A landscape with many valleys, sampled at points; each row gives a point and its height.
From any point a ball takes the steepest step (drop divided by distance) to one of its 4 nearest points. It stops when none of these is lower. Distance is the straight distance between rows; heights are no part of it.
Q303 height 3.25: [ 14 -36  20  12 -28   6  11 -26  53  14  18   9   7  17 -15   3  -5  10
 -49 -24  51 -33  14]
Q128 height 3.06: [-44  50 -30 -16  20 -26 -13  33 -48 -49 -14  19 -27  -7   4  16  -3  -9
  21  -3 -44  51  -7]
Q135 height 7.12: [  5 -28   4  -7   1  18   6  -4  15  -9  -7 -25   7  14   3   4  -1  17
 -11  17   7  -2 -10]
Q209 height 1.73: [  1 -46  23  16 -22   5  11 -43  34  11  20   2  11   8  -7   6  18  12
 -43  -8  42 -19  -4]
Q656 height 3.22: [-21  55 -36 -18  16 -47   9  36 -40 -36   5  27 -26  -4   4  12 -12 -14
  32 -14 -51  54  -1]
Q100 height 3.96: [ 19 -15  16  14 -32  17   7   3  58  28  13  17  22   7 -37  -3 -13  -4
 -41 -31  53 -42  21]
Q838 height 0.36: [-24  13 -11   1  18  10  -9  12 -38 -46 -16 -10  12  -5  -8  -2 -12   4
   5  29 -36  28 -28]
Q585 height 3.01: [-34  59 -41 -35  14 -34 -19  41  -9 -37 -25  24 -32   2  29  25 -28  -5
  26  -5 -52  50  -1]
Q377 height 5.03: [ 11   3  -6  34 -12 -14   8  18 -16  36  39  10  12 -24 -15 -30  26 -23
  25 -14   9 -16  15]
Q900 height 0.95: [  6  28 -29 -38   8  -7 -24  34  32  46 -34  50 -47  12  22   5 -15 -16
  10 -62  -8 -37  35]
Q375 height 5.35: [  2  17  -6  25  -1  -7   7   8 -31  15  22  -3   8 -21  -9 -30  19 -22
  43   3 -14   6   8]
Q978 height 4.57: [-10  22 -12 -18  17   9 -15  22   1  -7 -32  -3  -1   7  17  -6 -13   1
  14  15 -18   3  -7]
Q543 height 5.72: [ -6  -1   5 -43   9  41 -10  -4  39 -22 -43 -15 -20  21  21  32 -28  20
 -15  23  27  -5 -33]
Q819 height 3.70: [ -1 -48  27   1 -25  17   5 -56  43  -1  11   8  -1  19  -3  22  14  14
 -35  -9  57 -24  -3]
Q412 height 5.75: [ 20  15  -3  53   4 -10  20  -4 -55  30  45  -7  16 -24 -31 -32  27 -16
  31  10   5  -9   1]
Q494 height 3.33: [ -2   4 -18 -23   4  18 -22  30  23   9 -31   8  -6   9  21  -2 -10   5
   8   1  -7 -23   6]
Q783 height 3.13: [-13 -21  29  12  14   7  10 -56 -66 -57  -4 -40  28  -4 -35  21  -1  26
 -33  29 -21  59 -41]
Q468 height 4.71: [ -4  42 -14 -45  19  28 -43  28  29   2 -77  28 -44  16  30  38 -29   7
  14   1 -18 -27 -15]
Q287 height 0.93: [-10  30 -24 -17  10 -19 -12  28   4  12 -19  20 -20  -6  26  -6  -7 -10
  28  -8 -31  -1  22]
Q282 height 4.61: [ 14  -2 -13   9 -15  11  -5  32  36  35   1  26  -1  -2 -12 -15   1 -10
 -14 -41  25 -51  31]
Q661 height 2.44: [-25  33 -21  -6   3  -1 -14  22 -36 -29 -19   8  -3  -4   4  -4  -2  -7
  26  17 -44  29 -10]
Q816 height 1.80: [-36  21 -18  -7   6   5 -20  24 -41 -51 -26   1  -3  -5   3   9 -10   6
  15  16 -35  31 -24]
Q205 height 2.82: [-37  42 -24 -17  16 -22 -18  29 -23 -39 -25  20 -22  -4  19   4 -14  -6
  25   3 -48  43  -3]
Q35 height 3.08: [ 12  15 -18   9 -22  -7 -11  35  35  49   1  46   0  -5  -9 -24   4 -28
  -7 -57  29 -51  45]
Q629 height 1.58: [ 39 -25  34  65   2  -4  34 -58 -48  28  73 -19  43 -21 -39  -7  37  -2
 -23  12  18  11 -13]
Q548 height 6.11: [-10 -50  35   2 -12  13  -2 -67  23 -10   3 -20   1  14   7  23  28  33
 -23  15  24  -9 -14]
Q965 height 2.63: [-30  14 -16 -18  11  22 -16  21 -11 -57 -33  -8   2   4  11   5 -17  10
   5  32 -25  25 -25]
Q673 height 5.19: [  8   2  -9  11  -9  -7  -3  24   1  18   5  11   0 -13   7 -21  11 -13
  18 -13  -7 -15  13]
Q17 height 4.56: [ 11 -28   8  -6 -17  14   9   4  45  16   6   2   5  14 -19   2 -12   5
 -33 -19  36 -35  13]
Q482 height 1.52: [-26  46 -26 -29  24   3 -32  31  18 -21 -53  26 -20   8  36  20 -21   0
  24   5 -39   8  -7]
Q517 height 5.86: [-17 -29  33 -21   2  18  -7 -62  12 -35 -20 -29   4  18  17  29   4  31
 -19  31  11  17 -29]
Q633 height 0.81: [  4  40 -34 -22  11 -31   1  28  12  26  -6  25 -28  -7  24  -7  -1 -28
  37 -31 -21   4  29]
Q173 height 1.93: [  9  14 -23  -4  -9 -24 -11  29  18  44   7  29  -8 -14   9  -9  14 -25
  13 -42  12 -29  36]
Q306 height 0.29: [-14 -11  25  12  16   8   3 -21 -56 -53  -8 -37  24  -4 -29   7  -2  16
 -23  31 -23  46 -37]
Q545 height 3.45: [ 34 -17  16  52  -1  -1  27 -15 -43  31  67 -23  30 -20 -35 -16  20 -12
  -4  10  12  -2  -8]
Q42 height 2.81: [ 15 -41  22  31 -14   1  16 -22  -5  18  46 -27  24  -7 -14 -10  14   1
 -21   1  20   3  -3]
Q607 height 3.26: [-17  39 -22   1  12 -31   6  15 -39 -21   5  12 -15 -12  -1 -11  -1 -13
  35  -3 -38  35   7]
Q814 height 3.68: [  8 -46  22  24 -16   2  18 -38  11   4  34 -25  17   0  -8   1  15  13
 -25  13  14   2  -5]
Q911 height 1.57: [  5 -30  -3 -28   3  24  -1   6  38  -4 -22  -8 -10  15   8   5 -12  17
 -15  11  16 -15  -9]
Q957 height 3.47: [ 28  44 -28   9   4 -64  22  23 -20  44  54  24 -21 -23  -8 -24   3 -42
  48 -35   0  16  33]
Q805 height 5.85: [ 13   0   3  46   5  -9  15  -4 -55  10  24 -25  22 -23 -32 -21   9  -4
  24  24 -20   4  -3]
Q834 height 3.42: [-12   8  -3   0   5   6  -3  13 -16 -26 -18 -13  14  -5  -1 -12  -9  -1
  13  29 -26  15 -10]
Q573 height 1.11: [-15  48 -23 -26  14 -16 -20  29   3  -7 -29  25 -26  -1  29   4 -16  -2
  31  -3 -33  15  16]
Q264 height 2.30: [ 11  42 -24 -12 -13 -17 -17  31  36  60  -8  66 -18  11  -4  -9 -11 -32
 -14 -87  21 -42  66]
Q912 height 2.99: [ 11 -26  30  24   8  -2  18 -57 -51 -15  15 -39  26  -4 -28   0  14  15
 -22  30 -12  32 -24]
Q139 height 6.04: [-17 -12  21 -21  13  16  -7 -17 -11 -46 -19 -35  10  15   5  21 -16  24
 -20  42  -5  29 -30]
Q469 height 5.16: [ 21  31 -14  32  -4 -43  15  19 -25  39  43  17  -5 -32  -9 -31  20 -31
  48 -19   2  -7  21]
Q743 height 3.04: [-15  55 -35 -13   9 -40   4  26 -29 -14  -4  25 -24  -5  13  -1 -15 -19
  43  -9 -42  49  10]
Q182 height 0.82: [ 21 -39  37  48  -8  -8  32 -63 -36  13  51 -27  32 -11 -18   0  33   9
 -25  18   7  14 -16]
Q29 height 6.78: [  6 -23  -1 -10  -8  15   0  23  24   8   0  -9   0   8   3  -4  -3   7
  -8  -1  14 -19   0]
Q711 height 4.00: [-25 -23  30   0  12   9  -2 -68 -36 -62 -18 -38  27   5  -5  26   0  24
 -31  36 -11  55 -38]
Q959 height 8.15: [ 11 -18   8   0  -1  14   6  15   3   5  11 -18  15  -7  -4 -16   4   2
  -7  13   6  -8   1]
Q359 height 5.13: [ -5   5  -9 -34  10  39 -17  23  28 -14 -41  -5 -11  22  16  12 -19   9
  -1  17   0 -11 -19]
Q378 height 0.70: [  9  35 -35 -30  13 -26  -8  33  12  28 -18  29 -35  -1  33  -5 -10 -22
  26 -38 -24  -7  33]
Q609 height 4.45: [  0 -43  33  10  -7  -1   6 -53  -8  -6  18 -32  16   7  -1  -1  15  23
 -29  28   4  17 -18]
Q407 height 4.73: [  1 -25  30 -29  -2  22   1 -51  35 -25 -22 -20 -14  24  24  33   3  37
 -27  26  37  -5 -25]
Q797 height 3.51: [-15  16 -14   2   1  -3  -4  24 -21  -7  -3  -3  -5  -9   6 -21   1  -4
  25  15 -29  11  -1]
Q691 height 6.00: [-17  23   1  26   5  -3  10  11 -61 -27   2  -3   7 -10 -18 -21  10  -9
  34  15 -36  19  -9]
Q668 height 6.39: [ -2  53 -18 -55  23  22 -50  28  25   2 -71  44 -59  22  39  41 -41  -8
  20 -22 -23 -22  -5]
Q651 height 5.83: [ -4  24 -13 -45  16  41 -31  26  30 -11 -62  12 -28  12  30  28 -28   5
   2   6  -3 -21 -26]
Q14 height 5.05: [ -6 -37  33  -3   0   6   6 -62  -6 -25   2 -38  17  16   9  14  17  27
 -24  35  -4  24 -19]
Q138 height 3.00: [  2 -40  44  42 -43  -2  20 -53  38  19  36  14  21   2 -20  11  17  11
 -55 -11  46 -20  10]
Q938 height 1.97: [  0 -29  23 -25  -1  25   6 -35  35 -12 -15 -15 -16  24  12  24  -2  29
 -22  15  28 -10 -19]
Q896 height 0.61: [ 14  14 -17  24 -17 -21   2  25   7  48  34  25   8 -29   0 -22  26 -26
  20 -34  19 -29  36]
Q727 height 0.45: [ 11  36 -32 -22   6 -32 -12  30  24  42  -1  31 -26  -5  20 -11   0 -27
  22 -50  -7 -19  54]
Q520 height 5.29: [ -5   4  -1  25   3   0   5   3 -47 -17   9 -19  20 -12 -12 -20   5  -7
  19  28 -24  17  -5]
Q821 height 4.08: [ 20 -14  22  35   7  -8  26 -29 -54   2  29 -35  24 -15 -36 -18  11   6
   0  23 -13  22 -21]
Q785 height 5.61: [-15 -10  13 -37  17  26 -10  -7  11 -44 -41 -24  -2  22  21  30 -30  29
 -11  34  11  11 -31]
Q737 height 6.41: [  9 -37  12 -15  -7  20   9 -22  30  -3  -2  -9  -4  11   4  12  -5  17
 -20   7  28 -16  -3]
Q826 height 5.44: [-17  -9  24 -42  10  30 -10 -40  18 -39 -44 -22 -17  29  32  39  -9  38
 -11  35  28  13 -42]
Q119 height 3.58: [ 16 -36  16  17 -20   3   9  -8  37  17  25  -7   8   2 -12  -2   6   6
 -33 -18  36 -27   8]
Q567 height 5.11: [ 11 -13 -14 -12 -12  16 -11  26  44  18 -12  20  -9   8  -1  -2 -14  -6
  -9 -23  16 -45  15]
Q818 height 1.81: [ 11 -25   3 -19  -7  28  -6   6  44  10 -13   7 -12  17 -11   7 -18   8
 -28 -14  29 -42  -4]
Q446 height 4.07: [ -8 -15  19  12  11   9   6 -27 -23 -31  -4 -37  20   2 -11   3 -10  14
  -9  36 -13  34 -21]
Q57 height 1.77: [ 13  41 -31  -8   5 -51  15  28  -3  29  24  17 -22 -14  11 -13  -4 -33
  52 -26 -18  22  31]
Q973 height 5.21: [ 11  -9   2  17 -21   7  -1  22  34  31  16  23   7  -6 -21 -15   5 -20
 -15 -34  33 -40  27]
Q563 height 0.80: [ 26 -40  22  36 -31   1  21  -7  24  23  49  -4  31  -9 -23  -8  10  -9
 -29 -19  38 -24  10]
Q914 height 4.10: [ 28 -23   6  36 -15   3  14  14   2  29  45  -9  26 -20 -20 -19  16 -18
  -5  -6  19 -20   4]
Q51 height 5.63: [ -8 -23   7 -28   9  23  -2 -21  22 -20 -22 -21   0  25  15  15 -12  25
 -18  28  11   7 -22]
Q192 height 3.64: [ 20  57 -25  10  15 -56  27  18 -41  28  42  19 -23 -18 -18 -19   1 -34
  68 -16  -6  27  23]
Q926 height 6.44: [ 12  -5  -2  23  -8  -2   8  32   0  24  20   2  14 -20  -4 -20  17 -19
   6 -14  11 -26  15]
Q542 height 4.98: [ -1  -1 -14 -10  -4   9  -7  32  13  21  -7   6   0  -5  14 -20   2  -5
   9  -5  -1 -23  21]
Q983 height 1.71: [ -6  27 -17 -32  14   6 -30  37  29  16 -47  28 -29  12  33   1 -11  -1
  17 -15 -13 -28  17]
Q323 height 8.21: [ -5 -23   4   3   1  13   5   1   6 -12  -4 -27  13   6  -1  -5  -7   6
  -7  32 -10   3 -12]
Q483 height 3.39: [  6 -51  33  40 -25  -9  13 -61  12  12  42 -13  24  -4   0  13  30  14
 -30   1  29  -9   2]
Q524 height 3.32: [  1  29 -27  10   0 -24   4  25 -21  22   9  17  -1 -20   8 -24  11 -18
  42 -13 -19   7  21]
Q143 height 3.95: [  2 -26  21  21   3  -4  18 -27 -26 -13  19 -31  26  -2 -15  -8   7  11
 -11  32  -6  20 -13]
Q249 height 1.56: [  8  22 -19 -17  -5  -5 -21  29  34  44 -24  46 -18   8   2  -1  -8 -21
 -11 -69  11 -51  43]
Q228 height 1.19: [ -3 -14  22  24  15  -1  17 -34 -62 -39   7 -36  28   2 -33   0   1  16
 -20  30 -25  40 -29]
Q324 height 5.25: [ -7 -35  21 -25 -12  23  10 -48  41  -5  -9   0 -15  27  10  27  11  34
 -32   6  43 -18 -10]
Q723 height 3.20: [-14  -7   7  -2  10  16  -4  -3 -34 -48  -8 -25  23  -3  -6  -4 -11   6
  -4  33 -26  36 -25]
Q622 height 4.85: [ 14 -12   4  36 -24  -4   3  26  12  37  33  12  24 -18 -12 -19  19 -22
  -4 -28  32 -30  25]

Call two points neighbours if one is among the 4 nearest of the other. Go from one point of each pair to the other, from neighbour to neighbour, staying as low as possible. Name the highest point that can't be avoided.
Q938 and Q727 -> Q324
Q838 and Q911 -> Q17
Q727 and Q896 -> Q173
Q838 and Q896 -> Q205
Q182 and Q563 -> Q42
Q896 and Q563 -> Q723
Q306 and Q182 -> Q912
